Each row is a point on a tangle of strands that fork, close into loops and nearly touch. The rows are in no order.
(in the rows, 128 means zero)
Two points are linked if the straight distance between their rows is under 95.7. Some points are linked to none.
Z_446: [155 125 108 151 157 152  90 133 111 147 125 100 113  91 137 145 132 150
 153 142]
Z_190: [135 167 168  95 129 136  83 130  99 158 118 136 157 160 127 152 150 118
 136 146]
Z_330: [142  85 108 110 127 122 132 130 113 122 128 168 100 107 145 164 169 149
 130 108]
Z_435: [189 108  98 213 119 149 103  88 114 147 117 103 140 103 121 158 112 150
 170 171]
Z_154: [161  96  97 187 147 152  75  90 134 135 129 131 113  84 133  81 157 120
 169 159]
Z_636: [146  79  94 171  73 136  89  85 166 143  75 126 142 123 104  91 143 103
 171 137]
Z_480: [129 144 193  93 149 103 148 149  80 144 148 140 143 190 154 165 135 108
 100 142]
Z_883: [110 144 170  88 123 134 172 156 127 124 168 175 162 170 168 147  74  68
 103 187]
Z_943: [141 102  84 147 109 127 134  87 132 132 106 148  99  86  93 132 172 114
 135 143]
Z_102: [ 83 166 173 100  97 125 119 165 151 100 124 126 154 171 145 127 132 109
 144 146]
Z_345: [ 96 152  95 124 152 142 108 130 126 138 129 157 136 140 140 165 160 123
 147  88]
Z_795: [107 174 162 137 118 100 132 179 112 145 129  86 121 166 132 137 102 148
 111 101]
Z_41: [101 196 192  92 146 127 163 147 131 106 126 128 135 136 117 106 125  68
 131 144]
Z_254: [133 117 128  95 162 137  93 166 194 129 136  82 148 156 135 143 133 119
 114 135]
Z_465: [ 87  88  92 143 168 160  66  85 166 102 113 142 133  91  95 108  89 169
 162 151]
Z_704: [162 148  85 177 113 149 104 104  58 170 126  94 128  89  94 152  97 144
 155 112]
Z_876: [141  90 144 119 124  92 120 120 104 149 125 135  92 112 163 161 175 147
 113 127]
Z_424: [149 112 124 171 121  88 122 107 115 150  95  97 112 119 102 123 173 100
 156 100]
Z_327: [152 132  84 115 157 179  79 146 154 138 134 104 170 129 136 182 103 153
 139 131]
Z_420: [159 120 175 125 145 108  95 140  96 133 120 107 117 111 140  92 173 124
 159 138]
Z_110: [ 89 127 120  98 181 105 144 125 171 124 117 111 110 112 146 141 169 107
 100 124]
Z_412: [ 97 116 119 125 137 148  45  91 139 125 108 144 136 130  97  82 151 127
 161 144]
Z_852: [146 113 139 140  94 113 114  84 148 136  88 176 134 160  98 116 187  97
 135 127]
Z_866: [103 101  94 132 131 161  98  98 177 100 108 163 123  73  80 120 126 153
 158 139]
Z_162: [112 166 178 151  87  84 140 122  97 125 112 134 136 162 118 109 164  80
 147 121]
Z_294: [139 105 193  86 170 113 135 134 171 111 123 115 136 139 135 129 158 136
 113 173]
Z_577: [115 156 180 100 138 123 165 160  87 126 159 157 163 198 171 148 112  94
 100 161]
Z_524: [133  86 103 148  91 145  72  65 164 153  73 145 171 157  89  77 133 100
 144 129]
Z_739: [135 149 119 146 148  76 216 175 144 132 167 129 170 195 162  93 111 140
  57  78]
Z_798: [126 158 164 129 132 150  92 138 183 116  97 126 152 135  90 117 145 151
 164 140]
Z_122: [113 184 153 127 136 118 179 176 161 116 142 143 149 183 141 101 138 121
  90 118]
Z_700: [136 113 162 147 166 124  80 115 130 124 123  97 128 113 121  76 165 121
 183 167]
Z_494: [106 160 170  67 173 120 131 151 149 118 126  98 135 144 116  95 142  79
 115 128]
Z_381: [169 107 168  79 140 109 152 146 198 102 156 112 165 169 129 109 122  90
  90 141]
Z_421: [ 93 128 177 101 153 154  59 129 169 109 115 119 145 146 112  77 115 145
 148 193]
Z_819: [ 76 188 181  86 138 134 164 145 111  96 151 162 154 143 135 110 104  50
 149 150]
Z_750: [111 140 158 165 107  87 146 120 113 171 126 143  81 150 107 141  89 188
 127  72]
Z_393: [103 143 193 108 151  59 169 152  98 147 147 109 112 158 166 119 114 138
  88  89]
Z_829: [168  96 112 177 101 103 101 108 105 162 107  90 113 117 119  93 164  97
 146 125]
Z_135: [130 117 113 161 113 135 144  88  51 143 150  81  77  58  99 129  58 171
 130 140]
Z_151: [ 99 166 164 113 110 109 113 177 134 126 133  95 136 172 150 145 131 115
 126 138]
Z_596: [ 81 129 161  65 151 144  97 143 185  87 121 161 144 172 117  83 111 130
  95 123]
Z_844: [153 130  99 159  97 189  65  92 151 150 106 148 144 115 103 115 139 151
 163 155]
Z_853: [134 113 101  84 183 135 154 144 177 123 134 116 109  97 136 129 147 129
  89 127]
Z_628: [138  95 107 151  87 102 159 103  71 158 136 128  52  82 108 120  95 158
 123  67]
Z_453: [109 148 121  99 172 135  97 125 143 128 117 139 142 141 126 130 158 110
 154 102]
Z_815: [137 126 129  79 182  80 154 140 172 121 149  81 136 147 166 103 147  95
  66 104]
Z_894: [112 105  81 142 179 185  72 108 155  97 151 126 121  76 129 106 104 150
 172 165]
Z_910: [143  99 178 103 162 139  99 131 150 129 114 127 133 141 126 142 164 142
 138 178]
Z_150: [123 120 146 163 118  68 152 111  99 176 118 100  67 124 105 154 124 169
 107  91]
Z_513: [146 159 139 142 115 128 110 162 133 144 125 120 102 132 124 144 157 164
 116 126]
Z_884: [143 141  86 110 146 136 183 165 123 115 148 142 117 104 146 161 103 142
  95  84]
Z_805: [108 150 184  74 121 141 146 139 141 110 152 156 146 147 131 151  83  59
 105 198]
Z_243: [ 78 157 128 142 131  92 141 141 125 128 130 158 112 151 167 116 186 114
 120 105]
Z_359: [115 109 151  89 145 101 124 171 148 103 129 134 135 130 174 126 156 124
 131 110]
Z_357: [109 129  72 147  94 134  84 121 140 125 110 124 136 106 114 154 145 136
 180 118]
Z_275: [102 124 147 118 147 119 146 114 164 109 109 200 156 160 140 143 164 126
 124 119]
Z_264: [163 155 109 127 147 142 187 190 147 117 156 153 129 149 151 135 121 156
  90  73]
Z_979: [112 124 133 134 107 119 124  97 145 132  96 199 145 169 122 145 178 119
 142 128]
Z_281: [176  71  88 176  91  97 124 110  95 172 114  89  85  93 132 106 128 119
 125  92]
Z_153: [171  95 136 164 164 141  79  98 141 133 120 117 116 108 116  74 175 132
 172 160]
Z_320: [177  88  84 160  34 189 145  78  78 111 124 107 162  97 116 111  88 104
 141 167]
Z_950: [118 107 161 112 145  75 122 143 102 153 135 103  85 138 154 161 151 152
  97 124]
Z_946: [114 126  89  87 153 167 146 138 179 107 143 145 105  82 123 147 128 141
 115 127]
Z_706: [112 160 186 145 105 100 125 163 102 158 131 126 114 180 124 146  91 178
 116  88]
Z_762: [123 136  86 154 112 109 143 119  84 144 118 134 115 108 123 187 135 127
 140  91]
Z_961: [130 119  83 143 109 187 113 125 122  92 143 105 149  58 129 154  91 160
 172 163]
Z_205: [139 175 114 132 153 112 189 177 159 117 154 152 152 173 157 113 130 135
  84  87]
Z_684: [153 113 189  60 164 115 130 136 171 107 131 101 162 168 123 128 129 106
 104 172]
Z_374: [108 126 170  78 157 134 134 140 170  94 126 187 173 190 149 116 132 123
 107 126]
Z_783: [ 80 125 168 110 132 147  48 107 138 119 106 139 132 144 102  61 132 136
 152 163]
Z_74: [198  82  73 188  57 177 150  93  93 159 117  99 130 102 114 112  79 115
 112 159]
Z_87: [ 88 137 172 131 126  57 139 150  61 140 138 129 103 167 171 125 128 126
 110  90]
Z_249: [ 98 137 101 146 120 119 177 115  83 142 145 145  93 112 115 192  65 163
 102  77]
Z_719: [122 138 163  97 167 103 140 153 104 149 137 124 107 186 146 170 147 132
  78 126]
Z_707: [ 83 138 173  95 119 106 109 138 151 101 111 131 123 134 127 105 153 107
 153 165]
Z_137: [200  78  66 194  86 167 143  92 130 143 113  98 133  93 111  99 112 106
 125 161]
Z_411: [177  71  78 182  86 149 117  86 143 130  99 118 141  91 108 104 129 108
 164 144]
Z_262: [124 124  91 133  89 117 167 103  53 123 136 119  77  55 111 113  98 142
 131  76]
Z_326: [115 156 152  65 164  98 147 156 153 114 147  76 137 152 158  94 140  77
  90 117]
Z_27: [122 101 146  67 182 156 102 144 194  98 125 157 127 145 111 104 135 147
 111 120]
Z_250: [191 101 108 206  99 118 108 116 111 151 119  98 123 103 109 145 126 161
 157 140]
Z_63: [141  85  82 152 138 186  95  92 128 116 139 132 110  63 125  89 126 131
 166 167]
Z_789: [138 133  95  89 143 153 186 146  95 100 147 120 111  76 132 179  96 146
  99 113]
Z_125: [130 134  68 151  91 173 108 104  96 110 127 104 152  69 120 145  94 133
 198 145]
Z_385: [101 105  97  93 145 171 134 119 176  82 122 168 122  77 102 138 105 149
 132 126]
Z_674: [ 91 157 157 165 114  88 163 148  80 150 138 165 142 196 164 153 140 161
 105 125]
Z_776: [120 159 149 137 149  55 213 164 127 127 168 103 148 177 186  82  98 120
  59  97]
Z_984: [133 134 125 171  59  81 135 118  86 160 113 160 133 188 136 130 165 111
 128  89]
Z_767: [130 139  81 104 143 182 119 139 132 118 137 132 151 113 128 193  97 134
 129 105]
Z_675: [129 128  96 136 119 159 153 107  68 109 165  84  91  49 118 140 102 158
 134 158]
Z_58: [102 131  93 146 109 107 160 127  85 119 134 122 107  84 124 193  93 151
 126  81]
Z_926: [142  98 138 125 196 165  86 124 167 128 122 115 130 120 125 115 138 167
 137 182]
Z_730: [140 126  70 135 108 135 146 102  92 145 127 148 101  86  96 170 146 116
 119 111]
Z_117: [119  93 135 100 198 150  95 120 188 111 119 128 119 112 118  87 132 159
 128 155]
Z_467: [ 93 154 194  81 147 157  94 124 154 105 121 137 149 148 100  94  89 107
 134 187]
Z_611: [175 142 110 152  89 135 126  97  81 184 119 170 113 139 116 161 139 145
 107  91]
Z_956: [137 137 123 165 105 118 109 130 110 172 113 102  90 124 107 150 161 176
 117 150]
Z_233: [122 114  54 160  85 144 103  98 110 126 119 117 145  76 111 152 116 110
 175 116]
Z_640: [144 159 156 123 128 151 121 166 164 123 112 106 118 122 114 137 152 152
 128 127]
Z_535: [119 143 142 113 130 128 196 174 106 119 192 176 161 149 182 127  61  41
  97 174]
Z_241: [164 116  91  96 161 159 103 157 182 136 151  92 155 157 124 153 117 126
 102 122]
Z_52: [167 105 121 189  86 115 120 109 102 174 120 101  98 102  99 148 114 180
 132 135]
Z_818: [142 129 169 135 127 143  69 121 160 110  98 138 170 134 107 117 134 141
 189 135]
Z_160: [152 107  84 167  92 184 122  59  84  77 157 111 139  73 133  79 107 118
 180 191]
Z_616: [ 85 165 112 127 155  85 157 142 125 134 120 129  99 119 153 128 174 113
 103  98]
Z_681: [118 137 109 104 160 175  66 111 136 133 112 148 132 116 105 109 155 136
 157 122]
Z_801: [156 152 117  98 128 164 133 194 166 117 146 154 156 159 157 142 128 146
 118  81]
Z_129: [171 107 117 149 111 147 119  82 138 168  93 169 113 147  95 104 195 101
 109 125]
Z_824: [126  93  80 121 154 172 104 142 167  88 138 105 156  77 141 142  92 150
 164 152]
Z_584: [ 91 119 164 122 102  95  97 110 158 114  98 126 110 125 113  86 174  96
 164 158]
Z_740: [149 134 111  94 167 106 170 156 188 130 148  91 112 137 160 136 146 122
  56 103]
Z_512: [130 123 102 173 112 145 110 106  63 163 143  87  99  79 107 142  52 169
 140 108]
Z_794: [136 141 138  86 144 145 138 166 194 102 142 169 177 201 155 122 129 124
 111  99]
Z_80: [122  86  82 127 106 153 113  74 161 125  98 179 128  94  87 133 144 120
 134 138]
Z_729: [131 151 155 160  70  81 117 121  78 159 115 129 116 165 118 114 147 116
 130  97]
Z_890: [137 126 125 147 115  88 131 118 122 137 109 122 114 112 110 156 161 123
 155  82]
Z_504: [106 166  71 112 134 164 122 146 130 125 131 160 134 121 142 177 132 124
 126  86]
Z_303: [122 127 139 140 143  78 175 158 145 136 127 119 109 137 141 171 106 167
  93  85]
Z_130: [110 187 187 143 110  88 176 150  95 116 125 145 132 159 144 112 160 102
 133 129]
Z_311: [153  97 112 171  85  90 131 117  82 166 115 120  67 114 128 104 129 125
 115  62]
Z_594: [ 97 201 165 133 138 113 191 180 111 112 135 153 162 183 156 104 134 120
 119 126]
Z_64: [158  80  78 162  46 125 132  92  64 132 133 111 122  89 114 151  89 132
 148 135]
Z_587: [153 108  92 140  60 186 149  72  56  77 145 102 148  88 124 101 111 137
 153 183]
Z_260: [ 89 163 200  79 128 146 121 113 145 115 115 160 154 145  87 132 100  80
 129 194]
Z_189: [ 94 126  98 139 141 100 201 146 109 138 164 137  92 113 153 153  49 178
  93  55]
Z_231: [110 140 157  93 122  87 169 159 145  94 149 107 174 192 163 124  98  72
 106 141]
Z_123: [ 93 157 189 116 144  68 201 166  87 133 161 121 131 176 175  90  85 115
  86 120]
Z_598: [141 120  97 100 143 154 157 137 101 108 158  93 111  58 141 166  94 158
 112 144]

A fork is a point with three links, a tip a point with one. Leave the first point through the second and follow the links. Name the first fork or tip that comes.
Z_254, Z_241 -> Z_883
Z_783, Z_412 -> Z_254
Z_435, Z_250 -> Z_818
Z_122, Z_594 -> Z_984
Z_311, Z_281 -> Z_762
Z_984, Z_729 -> Z_205

A piece is all that can be reached along the links. How many separate loops has the piece of each point below (a circle has one, a figure eight two, a Y none), and how many tips (points with one link)?
Z_420 -> loops 0, tips 6
Z_345 -> loops 0, tips 3
Z_524 -> loops 0, tips 2
Z_598 -> loops 0, tips 5
Z_640 -> loops 0, tips 2
